Points on a hilly landscape, in no order, each with its height.
From any point a ball rolls to the lowest of the 2 points nearest to it. It stops when none of these is lower. Distance is the straight distance between rows; heights are no part of it.
<1826> h=6.65: [167 149 124 141 156 155 170 126 124  58 132 102 123 191 117 117 104 134
 115 106 155 100 153 107 182 171 162 107 112 174 126]
<1792> h=6.20: [ 91 162 111 144 151 150 138 154 100 161  74 128  77  76  95 122 162 105
 156 153 109 142 116 107 110 157 134 143 131 178 141]
<535> h=6.72: [171 158 111 111 156 153 179 141 134  70  94 129 139 164  99 116  90 137
 131 124 150 116 162 117 194 182 164 119  89 194 153]
<1923> h=6.98: [108 115 141 120  94 126  91 150 138 147 113 143 117  87 127 115 148 113
 139 137 120 139 118 133  86 133 140 140 144 110 162]
<224> h=6.76: [120 103 134 172 134 127 177  81 114 127 108  82 106 132 106 130 161 118
 135 129  87 109 169 123 178 155 116 155 159 205 107]
<1737> h=6.07: [148 112 154 114  72 106 210 139 130 161  88 122 164 143 185 127 160 153
  92  55 128 147 179 192 158 127 140 119 125 130 126]
<1048> h=4.63: [150 119 106 114 135 116 208 102  99  98  55 100 125 181  89 145 111 148
 120 111  84  87 199 124 179 152 149 100 117 151 137]
<1311> h=2.69: [ 96 168  68  61 167 153 167 188 127 140  96 153 128 170 112 144  43  79
 119 135 122 105 124 106 198  96 109  82 129 143 134]
<1280> h=2.91: [113  83 152 134 116 141 156 122 170  96 126  81 131 121 119 128 141  80
 137 118 112 108 149 100 141 145 103 145 151 157 158]
<1620> h=6.40: [153 146 114  42 113 112 160 147 109 101  72 141 162 178 161 121  90 124
 119 124 128 133 154 136 165 133 156  91 103 140 164]
<210> h=6.45: [150 108 119 185 123 148 136 131 134  95 187 118 116 118 144 116 137 132
 127 136 139 113  71  95 138 129 107 151 166 115 111]
<1800> h=4.88: [123 164 114 162 106 182  92 140 157 111 175 156  87 136 138 121 113 119
  94 163 131 145 118  90  69  96 131 209 119  96 113]
<411> h=4.04: [ 82  79 173 141 106 133 119 108 169 158 147 108 172  81 136 147 164  98
 178 135 132 140 139 136 121 117  69 116 144 112 133]
<353> h=4.81: [162 132 101 129 158  87  96 183 111 106 112 169  85 110  91 132  64 129
  71 130 137 152 102 147  42 118 162 149 155 143 127]
<456> h=6.55: [163 126 109  54 115 104 186 144 110 119  33 134 164 128 146 121 108 151
 136 107 129 138 122 145 130 136 158 113 100 135 173]
<1115> h=7.58: [136  98 148 155  91 141 195 155 123  94  97 105 126 111 164 115 131 114
 116  88 123  99 173 103 184 127  92 131 151 140 108]
<524> h=5.04: [ 71  94 167  98 136 111  87  60 149 169 152 114 215 116  85 181 172 136
 192 131 149 156 146 160 140 108  66  88 101 123 115]
<364> h=2.83: [122 160  85  92 140 124 189 151  95  48  63 136 123 134  90 126 113 103
  85  89 104 104 148 131 128 116 154 117 126 150 131]
<927> h=4.34: [102 138 116 189 121 175  88 106 171 145 200 134 131 106 134 143 132 133
 131 158 151 141 126  85 109 114  79 170 148  74  98]
<1715> h=4.67: [153 123 124 154  99  77 114 137  89 121 118 150 121 114 118 117  93 150
  97  80 129 124 113 185  94  86 184 122 166  83 109]
<1536> h=4.55: [136  78 164 139 126 153 108 146 162 103 186 121 160 123 140 109  98 109
 117 105 158 107 105 101 112 120 131 136 157  84 157]
<1796> h=4.77: [166  94 181 140 121 133 138 116 184 140 167 117 183 144 144 124 135 147
 196 114 129 132 148 153 125 167 121 103 109 118 176]
<1880> h=6.22: [ 82 140 166 129 121 139 159  99 110 170  85 104 150  95 135 101 165 108
 158 148 128 139 133 133 138 145 138 140 131 188 135]
<1821> h=4.49: [136 170  94 143 156 117 113 145 108  77 164 120  67 148 122 121 152 108
  85 135 136 126  97 109  84 127 183 137 139 136 105]
<1521> h=6.43: [139 130 129 142 129 132 166 128 107  73 156 111 110 139 111  92 141  99
  97 124 129 125  97 130 137 136 164 133 166 189 114]
<912> h=7.03: [110 126 131 126 168 135  81  70 164 120 172 109 119 117 121 169 178 143
 134 177 181 150 128  99  98  99  99 151 109 150 100]
<1884> h=7.62: [110  89 130 139 104 143  80 131 198 141 130 111 128 108 108 167 153 109
 174 144 109 142 164 134  80 147  77 145 115  70 158]
<296> h=3.47: [ 83  81 159 138 124 138 136  95 188 127 141  89 167 101 118 164 151  82
 152 153 137 122 151  94 134 114  88 130 133 161 159]
<619> h=2.64: [180 180 148 136 132 155 164 163  83 123 111 144 158 134 152 114  24 129
  71 124 169 102 147 131 195 132 138  91 147 125 142]
<722> h=6.77: [ 64 135 146  87  98 128  96 146 138 193  94 119 147  86 117 109 159  86
 138 138 117 153 133 142  90 140 140 128 145 123 158]
<1262> h=8.68: [152  79 115 137 114 124 108 136 117 113 133  98 108 169 187 162 111 161
 149 141 113 105 127  92 170 137  67  91 136  67 104]
<355> h=4.00: [140 182  97 103 189 148 163 161  71  94  92 157 125 121 112 130  33 108
  86 135 138  90 107 125 145  90 139  72 154 120 120]
<1651> h=6.92: [ 96 120 143 146 103 102 114 114 121 156 143 129 127 119 134 113 176 133
 140 128 113 145 102 163 110 123 137 126 147 133 118]
<174> h=6.41: [ 90 150 130 169 123 151 144 130 106 149 101 105  95  77 127 109 164 106
 162 162 105 124 133 111 140 148 104 133 138 153 116]
<147> h=8.40: [137 133  97 120 154 153 111 207 117  49 131 137 100 153 128 145  75 109
  72 125 146 114  85  58 115 123 128 173 120  93 111]
<42> h=2.45: [148 108  93  61 156 134 109 190 126  51 109 121 111 188 143 144  99 118
 117 122 147 115 117  90 150 132 133 112 110 130 139]
<1191> h=7.92: [127 142  92 165 102 137 105 122 134 137 122 118  63 130 146 148 178 132
 123 145  99 132 158 107  90 165 102 123 114 102 128]
<1741> h=7.55: [170 195 152 136 115  88 212 123 107 149  78 133 170 120 131 101 109 146
  50 101 167 144 150 179 162 156 172 144 123 145 158]
<631> h=6.10: [132 140 120 159 165 176  93 155 156 129 173 135  86  84 119 122 130 118
 136 162 151 124  99  74 107 139 102 165 126 148 128]
<882> h=3.50: [166 116 104  90 118  69 162 110 119  54  96 120 158 172 123 110 134 141
  98 119 128 158  89 159 103 138 193 112 111 133 135]
<1199> h=3.46: [138 142 112 142 101 104 218 109  83 144  66 114 130 114 143 110 159 157
 120  90 109 145 119 170 131 133 144  96 121 146 125]
<876> h=8.16: [154 150  58 113 163 140  98 160 127 122  88 149  50 142 121 157 161 141
 127 133 106 149 140  95  77 158 120 134  68 126 130]
<1370> h=4.93: [ 85 154 119 159 105 106  49  90 158 182 130 118 157  98  94 144 166 130
 196 133 111 158 137 174 117 104 114 156  95  70 108]
<1778> h=4.46: [109 102 127 126 117  96 180  78 129 124 142  99 129 158 151 117 171 121
  90 107  94 152 112 171 147 150 116 146 138 195 110]
<830> h=6.94: [159 136 110 112 148 114 118 161 106 138 124 148 109 128 104  96 132 134
 128 112 131 147  97 137  76 135 201 103 135 149 150]
<258> h=3.85: [152 129 110 113 111  71 180  79 130 105 133 122 152 183 127  95 152 176
  94 109 115 167 102 166 132 156 175 111  87 157 116]
<269> h=4.72: [ 67 122 143  85 156  86  73  56 111 195 139 108 188 135 102 112 193 172
 164 143 124 169 110 160 128 128 127 111  79 130  74]
<1455> h=2.15: [151 151 117 162 106 143  79 167 139 149 117 188  97  82 120 137  96 144
 140 156 137 152 106 114  61 101 119 204 113 101 141]
<265> h=4.45: [ 93  87 180 148  94 125 122  97 170 171 197 123 174  98 138 142 147 122
 168 104 122 131 119 158 144  98  97 123 144 110 126]
<106> h=3.14: [120 129  90 115 124 126 184 143 116  40  95 118 110 129  86 121 128 103
 114  84 116  99 161 124 162 136 156 137 146 164 128]
<707> h=7.26: [116  94 147 158  66 115 120 125 142 122 184 130 128 131 155 147 153 142
 125  68 109 121 104 154 129  96  90 140 154  73  90]
<238> h=5.10: [151 115 134 146 165  69  59 143 132 121 149 148  84 106 105 121  69 129
 109 124 142 136  99 146  66 104 195 153 173 144 131]
<1454> h=7.22: [106 111 139 110 163 141  71  94 173 139 182 118 138 106 100 152 162 115
 153 172 178 138  99 111 105  89 129 145 139 144 129]
<852> h=8.63: [151  90 101 111 111 120 120 148 112 111  91 134 115 134 185 137 110 153
 157 135 112 116 136  96 153 122  82  95 128  82 134]
<658> h=6.05: [111 124 140 127 176 144 120  82 139 134 193  97 120 144 126 100 179 109
 136 148 147 137 112 127 137 137 152 115 140 207 131]
<1813> h=7.78: [117 131  98 160 107 167  75 125 185 130 154 122  86 131 123 155 141 115
 134 147 111 130 158  93  75 146  93 153  95  80 139]
<194> h=3.31: [ 81 154 129 118 108 115  59 112 130 152 117 164 133  85 129 142 133 121
 121 177 138 149 120 126  67  74 134 192 113 135 122]
<436> h=4.48: [ 70 143 137 129 111 100  40  92 144 192 119 131 168  75 100 131 161 150
 176 144 131 145 106 183 105  81 129 171 121  91 113]
<673> h=6.81: [176 129 105 202 140 154 118 119 159 111 131  91  69 158 133 169 143 162
 112 165 108 104 143  63 111 148  75 165 109  91  90]
<482> h=4.62: [115 147 123 178 102 170  76 120 180 131 205 153 127 124 126 149 108 137
 125 144 140 127 109  74  71  86 119 204 133  62  94]
<146> h=4.92: [146 109 144 137 106  97 101 152  93 115 153 156 124 135 121 109  98 167
 133  94 123 117 106 148 131 107 177  94 158  80 128]
<1296> h=7.40: [ 97 120 117  98 155 149  63 130 193 161 121 118 117 109  88 160 173  98
 163 170 137 157 150 113  84 133  99 144  98 119 162]
<1202> h=5.79: [161 141 158 134 131 154 170 171  96 119  96 150 123  86 145  93  94 116
 152 121 116 111 125 123 140 158 140 113 140 138 164]
<225> h=3.01: [122 150  86  53 140 134 165 191  95 151  89 152 128 141 142 137  62  86
 129 110 106 106 138 103 174 108 103  59 110 129 151]
<1258> h=3.99: [152 121 146  69  91 115 156 194 106 134  81 159 157 114 177 131  65 128
 119 116 151 128 137 153 156  78 134  82 150  93 134]
<218> h=3.94: [153 158  75 166 170 127 159 122  83  51 112 102  68 176 118 156 127 129
 112 123 118  88 148  85 148 149 129 107 125 140  77]
<21> h=3.00: [136 137 100 131 113  79 171 111  73 109 108 128 107 143 141 141 164 158
 114 102 102 132 109 161 106 124 131  88 121 112 107]
<1383> h=5.77: [103 108 176 120 171 144 114  59 138 177 177 103 165 125 137 129 168 132
 156 159 164 126 115 134 131 124 119 116 128 213 129]
<1292> h=3.66: [136 101 131 106 130 167 101 184 136 119 166 141 144 127 164 123 104 125
 153 119 127 111 139  67 122 158  69 106 122  33 134]
<1816> h=7.64: [170 184 142 153 109 105 199 123 135 120 101 134 162 110 146 110 138 155
  61 104 169 129 162 183 200 170 129 153 107 162 150]
<599> h=5.68: [125 109 140 128  73 104 154 134 122 146  68 110 122 100 156 132 170 130
 140 100  95 133 154 133 112 140 108 120 136  98 131]
<1481> h=3.68: [152 170  77 166 156 130 146 125  94  76 110 141  44 154 138 160 149 138
  98 135  96 110 142  85 107 129 109  97 105 108 103]
<1409> h=2.46: [137 153  83  86 142 119 148 146  84  76  96 151 108 140 122 132 111 126
  90 112 123 113 126 136 111 114 158  83 117 123 142]
<813> h=6.21: [167 123 147  94  72 110 186 131 121 127 105 136 175 156 187 119 117 166
  97  89 143 127 136 182 173 112 137 100 117 110 129]
<1482> h=3.52: [146 174 110 122 155 158 225 134  70 109  48 144 138 110 129 124  86 145
 127 109 130  99 156 134 192 132 144  93 107 162 119]
<708> h=6.66: [160  97 109 175 144 131 132 113 174  80 130  97  96 122 134 164 151 136
 146 146 122 114 122  75 112 125  76 167 125 115 124]
<1352> h=1.98: [139 146  54  68 175 130 139 196 103  63  65 168 110 140  97 167  66 119
 135 138 117 107 109  86 163 104 107 120 106 152 125]
<886> h=4.25: [121  92 129 143 119 126  76 158 154  99 180 135 123 131 113 120  85 109
  95 110 150 103  99 114  91 105 154 162 168  88 129]
<1345> h=6.49: [ 80 129 146 110 160 107  56  64  74 138 185 144 142 109 118 122 176 132
 103 167 152 133 111 140 101  85 135 156 112 150  88]
<1193> h=5.39: [158 123 178 157 122  93 122 104 124 170 171 128 165 129 124  94 105 163
 140 114 140 132  92 187 130 118 192 131 159 156 128]
<1097> h=3.36: [137 167  75 153 117 101 146 125  85 103 123 162  82 134 146 140 166 145
 110 113 108 123 131 125  92 117 133  98 112  80  97]
<651> h=6.52: [156 163  82  49 139 120 162 144 141 101  61 135 154 170 142 137  60 118
 138 164 135 128 137 137 198 112 138 100 118 172 150]
<1178> h=4.03: [ 86 132 123 171 113 166  88 108 134 157 204 123 108 105 131 125 152 101
 122 147 135 124 110  84 114 110  99 130 157  89  90]
<724> h=5.89: [ 74 144 199 119 118 121 153  66 131 205 117  96 197 133 151 105 162 114
 136 139 143 152 146 163 154 159 118 154 110 177 147]
<380> h=1.95: [160 113 106  64 144 127 105 171 100  99 136 160 114 173 128 124  91 131
 118 112 137 115 110 119 123 123 159  77 124  95 148]
<94> h=5.85: [122 115 141 148 144 176  91 174 162 157 166 153 130  77 119 117 114  96
 171 152 135 138 121  69  99 150  96 143 138  91 151]
<576> h=7.91: [108 158 107 169 123 182  93  99 182 145 139 120  83 126 122 150 131 120
 122 178 129 156 172  62  86 137  80 192 104 126 114]
<1194> h=6.30: [150 143 125  46  86 106 180 124 122 108  97 133 175 189 162 124  94 141
  86 107 149 136 154 174 174  99 156  87 107 128 140]
<626> h=8.26: [148 158  73 121 132 151 116 161 157  89 133 153  55 147 130 152 143 132
 112 147 129 141 129  87  68 131 125 174  83 129 125]
<87> h=5.63: [120 109 172 151 143 158 102 157 145 162 150 143 150  49 120 111 104 109
 170 172 144 139  97 101 117 124 104 136 159 117 147]
<1806> h=5.94: [111 131 178 114 152 128 122 135 110 180 105 135 144  75 111  91  78  98
 137 160 151 148 109 140 110 126 173 152 158 193 174]
<1550> h=3.21: [171 187 112 125 133 129 202 121  91 142  80 127 147 132 169 118  95 166
 143 132 153 118 168 144 204 148 129  95 102 146 145]
<52> h=5.07: [167  58 142 115 115 117 135 116 173  86 151 102 161 155 149 132 142 155
 161 109 137 114 122 137 137 134 113 113 117 116 160]
<669> h=5.17: [110  93 139 130  90  87 154  96 141 175 132 102 124 155 151 132 182 159
 124  91  50 167 139 191 141 161  96 126 143 123 101]
<1708> h=4.80: [120  78 183 151 110 143 120 118 175 139 208 132 171 111 135 126 119 113
 157 114 162 116 107 134 124 104 129 132 159 110 145]
<1188> h=4.76: [126 150 113 165 120  73 121 115  98  96 171 147  83 138 126 119 140 112
  82 135 136 121  94 151  97  98 169 143 158 109  94]
<1400> h=8.33: [153 146  87 110 136 149 103 204 139  87 139 167  70 145 127 144 102 112
  88 123 142 120  99  79  80 130 140 165 105 105 117]
<375> h=2.34: [161 152 143 110 148 162 148 171  89 105 146 140 134 170 138 107  34 124
  74 122 159 100 114 119 161 135 170  91 148 121 136]
<1267> h=5.42: [114 110 143 145 135  94  57 115 124 169 146 140 107  87 113 104  97 123
 133 162 139 135 100 140  82  92 186 152 165 137 135]
<1758> h=6.25: [ 91 139 152 117 177 122  22  75 114 150 207 150 141 112  99 157 164 142
 109 151 156 124 130 127  86  54 139 159 104 132  85]
<1206> h=1.45: [143 120  61  97 157 142 133 171 118  89  60 144  84 140 114 170  88 142
 144 132 116 100 147  59 160 136  84 142  95 137 119]
<1517> h=5.36: [151  57 120 119 125 111 114  93 180 104 125  91 121 149 127 149 180 154
 163 131 125 125 129 128  95 149 109 123 106 120 162]
<500> h=3.78: [148 182  99 120 181 157 194 143  60  97  89 143 119 108 103 120  63 133
 110 125 125  97 122 116 182 105 141  71 119 148 127]
<858> h=5.16: [ 66 139 150  92 151 108  98  74 125 192 114 101 171 141 109  98 182 154
 174 167 131 172 115 145 116 157 151 113  92 155 102]
<1818> h=5.14: [169 118 167 141 112 126 133 143 113 138 156 150 164 133 153 103  88 151
 141  93 138 113 113 159 150 130 182 111 130 113 148]
<1897> h=2.37: [109 170  65  71 170 145 143 178 110  71  71 146 134 181 105 154  52  92
 112 143 118 106 109 108 189  89 113 107 146 145 101]
<1399> h=6.93: [118 102 165 164 127 134 172  68 143 159 148  81 129 155 125 132 147 115
 133 141  91 112 162 142 177 168  92 151 138 201 130]
<515> h=3.28: [125 111 145 112 151 145  93 132 179 137 206 120 121 141 105 109 144 113
 142 120 156 136 109 116  91 133 193 122 145 120 158]
<177> h=7.37: [107  82 146 152  75 118 159 115 138 110 171 113 134 146 160 125 149 120
 117  81 117 126 104 150 144 100  93 155 161 131 113]
<71> h=5.97: [137 154 115 137 152 153 174 168  94 134  75 144  95  94 109 110 127 118
 138 129 103 125 122 107 125 149 144 102 130 167 155]
<692> h=6.59: [ 96 127 120 184 127 136 154 101 116 132  91  85  83 108 111 137 167 109
 142 144  77 113 151  91 152 147  96 129 146 183 115]
<206> h=5.90: [106 113 180 151 101 120  97 125 124 202 146 127 153  60 125  99 115 133
 154 117 134 131 114 165 133  85 145 149 177 106 119]
<326> h=5.62: [113 127 194 155 100  97 129 109 123 214 160 141 163 114 142  92 119 148
 126  95 129 132 125 197 133 107 177 149 167 151 117]
<1871> h=3.71: [130 110 160  66  87 149 160 187 110 136  84 161 156 131 169 118  94 122
 118  99 115 120 164 120 139 121 132  93 128  95 172]
<763> h=3.60: [ 77 100 128 151 145  99  78  59 148 179 190 119 133 145 126 147 187 158
 153 126  90 156 111 166 135 118  83 139 131 139  82]
<88> h=4.53: [ 84  93 151 131 128 121  82  62 155 174 144 101 162 102 105 174 172 106
 171 161 131 148 140 152 125 117  61 112 130 119 118]
<1915> h=6.84: [141 105 106 162 150 132  95  82 191 112 174  99  93 147 127 179 184 132
 126 154 144 124 121  99  92 105  76 168 124 129 117]
<840> h=6.46: [ 67 147 163 108  98 112  95 127 112 211  80 127 153  93 112  86 162 128
 180 114 126 158 119 176 104 136 171 136 145 101 137]
<416> h=8.50: [140 141 102 123 134 137 151 155  75  73 110 122 131 158 167 133  59 135
 114 144 159 108  95  98 184 106 109  95 148  95  91]
<622> h=3.24: [132  89  95 107 138 172 109 191 149  95 124 119 117 143 139 150 100 106
 121 113 113 108 148  43 123 162  78 148 107  76 150]
<1563> h=4.17: [150 115 113 136 125  83 184  76 137 106 144  98 121 202 131 125 164 153
  95 103  81 156 114 164 131 175 116 130 114 178 107]
<166> h=4.50: [163 134 124 125 170 116 139 179  90 112  74 154 105  98  91 122  56 107
  65  99 130 125 100 136  99 117 166 130 166 155 149]
<1225> h=7.20: [114 123 132  98 146 141  94 129 158 144 132 112 109 105 102 125 173 100
 161 158 142 141 126 106  94 130 130 142 129 158 164]
<1695> h=4.86: [ 88 106 150 115 103 101 157  65 153 198 155 122 149 161 150 115 173 136
 114  89  73 165 126 200 147 148  99 133 135 164 119]
<562> h=6.28: [109 129 154 159 140 145 137 110 116 117 172 105 119 127 129  97 135  93
 110 140 152 111 101 125 156 118 131 146 171 197 114]
<1611> h=5.69: [146  73 126 141 144 123 113  92 162 166 133  70 110 156 108 149 194 132
 154 155 100 141 154 135  77 173 124 108 121 123 160]
<363> h=3.59: [ 82 133 111 178 108 132  83  85 146 146 194 121  90 147 144 155 186 110
 109 138 100 136 137 119 107 118  98 146 145 113  91]
<1233> h=3.84: [130 109 128 123 157 172 112 153 151 106 189 105  91 150 118 115 142  93
 134 121 142 118 114  76 118 156 162 114 135 140 155]
<594> h=6.74: [ 83 146 127 125 127  92 102  78  94 161 141 127 123 121 137 110 187 131
 117 155 131 147 106 154 105 110 139 147 127 156  94]
<675> h=7.73: [163 145 141 149 103 125 210 111 148 100 118 111 155 158 150 132 131 140
  95  83 146 107 161 162 217 167 113 151 104 173 136]
<406> h=4.41: [118 123  85 106 143 116 193 113  90  65  69 103 103 189 105 167  92 141
 114 119  93  64 196 114 193 131 118  90 133 127  92]
<1060> h=8.56: [130 108  96  96 111 133 157 170 113  97  82 131 128 123 182 135  84 122
 129 132 131 108 136  76 194 103  85 107 136  94 106]
<1089> h=5.46: [123 123 176 133 160 145 130  73 182 178 152 106 179 132 130 112 141 118
 180 165 172 130 122 137 148 153 112 128 115 197 177]
<1416> h=7.34: [167 173 153 128  97 132 169 108 122 120 158 135 149 173 136  90 130 130
  67 102 142 131 131 161 157 161 183 126 121 152 151]
<1403> h=1.44: [153 122 103 100 142 146 102 207  89 121 148 178 104 140 135 124  61 133
 111 113 145 119  95  91 129 133 133  96 125  81 132]
<1021> h=2.93: [190 189 128 113 131 129 173 126  96 115 100 157 156 140 152 111  70 152
 103 148 174 112 136 152 197 133 142  88 116 140 158]
<1105> h=5.71: [142 134 115 173 130 141  56 115 205 139 165 137 125 101  90 158 149 162
 206 148 127 142 123 127  97 116  97 139 102  59 113]
<534> h=2.75: [112 156 119 137 125 151  67 143 148 152 115 173 107  78 110 134 118 138
 140 186 142 170 106 118  52  96 118 209  99 151 126]
<760> h=5.53: [ 65 127 157 104 149 120  46  81 136 162 151 139 208  93  65 174 154 136
 178 140 169 146 141 157 128  88 111 118  89 100 106]
<1810> h=4.12: [ 54 110 151 107 137 115  72  60 111 195 179 133 157 131 112 138 181 150
 154 129  92 159 116 189 153 114  95 129 113 143  73]
<770> h=4.18: [164 150 157 152 134 124 184 141  87 142  96 148 119 112 115 101  67 119
  70 107 131 127 117 159 130 128 183 119 177 150 141]
<1401> h=2.81: [138  89 105 107 135 151 130 163 130  61 115  96 120 175 129 146 102 104
 111 109 129  83 137  71 150 145 117 117 114 109 144]
<823> h=6.56: [166 152 123 117 146 139 170 140 109  43 140 113 121 183 115 101 116 122
  86 118 148 121 113 136 149 143 181  95 128 175 115]
<1713> h=6.64: [172 175  87  64 158 134 174 123 124  63  73 139 155 181  97 132  69 148
 115 134 151 109 159 136 202 146 169 110 102 178 128]
<152> h=5.61: [144 123 171 144 117 165 178 176 125 145 119 138 148  81 156  85  98 107
 168 127 118 120 158  90 137 188 103 118 133 143 158]
<1584> h=7.08: [149 131 167 156 115 125 177  90 146 174 140 102 148 147 157 106 164 124
 118 121 119 127 159 151 158 193 113 129 117 175 152]
<318> h=5.98: [122 122 112 148 133 103  92  88 139 177 109  88  99 147  93 148 200 151
 177 169  86 155 148 156  82 180 125 117 119 113 130]
<1535> h=7.49: [140  92 159 143  92 142 178 148 133 111 143 114 151 103 176 104 127 111
 118  93 126 101 132 120 160 121 107 138 155 107 128]
<1687> h=7.67: [173 121 157 132 101 131 196 131 130 121  93 102 148 151 168 123 114 137
 124  95 112 102 187 146 201 155  99 117 115 150 126]
<1496> h=8.46: [142 136 104 117 137 131 126 180  88  34 113 133 138 139 142 137  63 130
  88 140 152 109  80  79 155 110 111 137 142  86  96]
<900> h=5.92: [ 90 120 166 121 154 132  18  84 129 177 177 145 181  94  71 154 132 129
 149 141 158 115 130 132 117  52 138 121 123 108 105]
<1022> h=5.38: [131 124 194 153 124 158 143 151 142 171 159 130 163  79 149  98 104 104
 177 149 146 137 129 130 135 154 124 127 140 137 156]
<462> h=0.79: [148 142  89 116 109 139  93 191 109 116 124 188 110 113 155 129  76 159
 132 122 143 119 119  83 110 117 103 135 107  41 117]
<267> h=4.44: [140 100 157 128 119 134  96 141 187 142 161 125 161 120 115 123 126 136
 213 113 122 129 133 140  98 164 130  99 118  77 157]
<756> h=4.05: [144  97 154 124 114 164  94 189 138 135 170 158 151 109 137 104 110 131
 183  98 118 117 132 118 133 152 134  97 121  64 152]
<1083> h=5.15: [129 141 198 163 141 164 151 110 173 182 160 127 171 103 139 118 134 104
 189 166 147 139 154 131 133 181 105 117 109 154 168]
<1317> h=8.04: [141 125  74 116 130 104 107 112 118 122  65 132  75 139 137 148 185 161
 137 138 104 157 144 121  89 162 115 118  95 101 141]
<431> h=5.70: [117 103 182 133 148 124  77 117 120 166 138 127 141  94 113 106  90 106
 119 151 161 131 101 134 100 115 173 147 177 171 145]
<1649> h=0.81: [138 121  68 120 119 140 135 175 135  71  60 138  83 115 112 160 116 131
 127 113 106 113 150  73 140 133  91 182  98 127 137]
<1560> h=5.00: [114 151 126 154 139  41 108  85 102 101 182 163 104 146 130 132 165 110
  89 143 136 140  89 161  81  90 156 165 133 135  65]
<766> h=4.39: [152 157 104 138 122 100 142 157  69  93 108 178 102 110 133 139  79 136
  55 103 129 113 118 142  96  76 155 107 160  63 112]
<697> h=7.21: [146 128 143 145 104 123 155  84 149 156 186 115 151 167 153 103 151 135
 118  97 125 147 134 175 143 174 144 113 115 155 151]
<693> h=5.35: [102 148 124 150 133 135  33  88 193 166 136 131 144 105  88 170 168 145
 203 178 133 180 150 149 104 102 102 160  85  77 121]
<566> h=3.39: [133 151 123  71 118 148 180 189  93 160  63 159 145 129 147 126 101 101
 130  86  98 121 185 121 145 141 120  77 105 121 171]
<600> h=4.20: [137 163 104 113 164 119 134 166  72  96 106 161 106 132 125 147  38 115
  54 126 132 104 104 137 121  78 134  77 158  89  96]
<1763> h=5.57: [ 71 131 170  96 120  97 150  66 139 212 124 104 193 146 122  75 164 153
 130 144 142 170 120 166 133 153 141 140  92 179 119]
<1209> h=3.86: [121  98 123 110 152 127  63 146 161 105 188 132 106 144 106 131 128 108
 112 129 160 123 102 115  61  95 175 162 150 115 154]
<281> h=5.91: [126 118 166 114  61 123 185 155 129 163  92 110 151 109 178 117 163 125
 138  84 116 136 186 168 147 139 134  99 131 114 136]
<1068> h=6.73: [169 110 119  71 128 109 137 166  93 122  66 158 142 121 115 110 114 153
 141 117 124 155  99 141  95 146 170 112 111 138 170]
<164> h=6.29: [143 128 100 170 156 168 110 155 125  87 172 109  91 123 135 128 131 124
 111 137 153 111  99  45 123 145 109 151 141 108 100]
<1001> h=2.39: [ 91 104 113 122 123 157 142 148 154 101 123 106 102  94 111 123 143  72
 130 127 106 114 153  69 134 142 106 155 143 157 141]
<1794> h=7.11: [102 124 131 165  85 101  83 103 132 157 185 148 127 109 126 121 157 157
 127 102 106 128  95 168 118  80 130 145 155  91  93]
<1911> h=5.41: [134  67 144 138  84  98 149 108 130 165  94  89 132 146 155 147 181 155
 130  97  58 136 162 162 128 147  83 105 136  96 113]
<1407> h=3.04: [ 70  96 141 155 103 119 103  75 140 165 182 118 108 128 147 154 178 126
 122 125  92 142 118 164 136 108  52 130 147 127  91]
<1385> h=4.19: [159 104  86 154 159  95 166 107  79  70  90  84  79 178 106 158 124 152
 119 135  87  74 162 108 176 134 115 103 130 128  84]
<734> h=6.24: [119 132 108 159 135  98  85  76 143 167 107  93  89 133 130 150 201 143
 157 192 111 152 142 147  64 143 105 151 102 132 101]
<1819> h=3.91: [ 71 159 152 125 112 139  37 114 109 199 106 146 151  62 120 121 150 123
 142 175 147 152 138 152  94  93 116 163 127 101 114]
<365> h=1.74: [102 110  96 150 126 132 131 146 160  70  90 121  89  94  92 134 144  98
 135 137 118 111 143  79 140 128 115 204 129 162 134]
<596> h=4.21: [136 140 119 119 153 150 111 173 124  88 178 134  81 157 111 105 130  94
  81 108 143 120  99 103 101 148 186 114 152 130 139]
<1689> h=6.17: [ 88 127 205 142 118 110 102 133 128 221 116 124 174  85 110  98 154 137
 193 119 120 139 114 197 134 118 155 134 147  98 126]
<61> h=3.83: [168 165 130 128 136 115 211 110  80 119  69 137 143 114 139  97 106 148
 103 109 123 138 105 175 131 115 169  94 128 150 137]
<108> h=7.42: [161 188 121 102 118 131 192 101 102 116 122 130 162 167 120 106 122 126
  59  97 139 125 146 157 142 160 195  83 104 147 161]
<306> h=1.48: [166 139 110 158 105 136  59 172 138 132 141 188 105 105 131 123  92 173
 135 122 121 133 109 106  95 100 140 176 115  49 124]

For each start below, name the point where the ball stops.
<1535>: <411>
<1258>: <1649>
<431>: <21>
<692>: <1083>
<734>: <462>
<756>: <462>
<1826>: <1083>
<1880>: <1407>
<1262>: <1813>
<1105>: <462>

Call two points neighbours if one is among the 2 nearest of the other. Go from one point of each pair to the other, from neighbour to neighbour, staying as low as possible. Name the highest point that can't be avoided.
<882> and <515>: <813>
<515> and <411>: <1708>
<1407> and <1083>: <174>
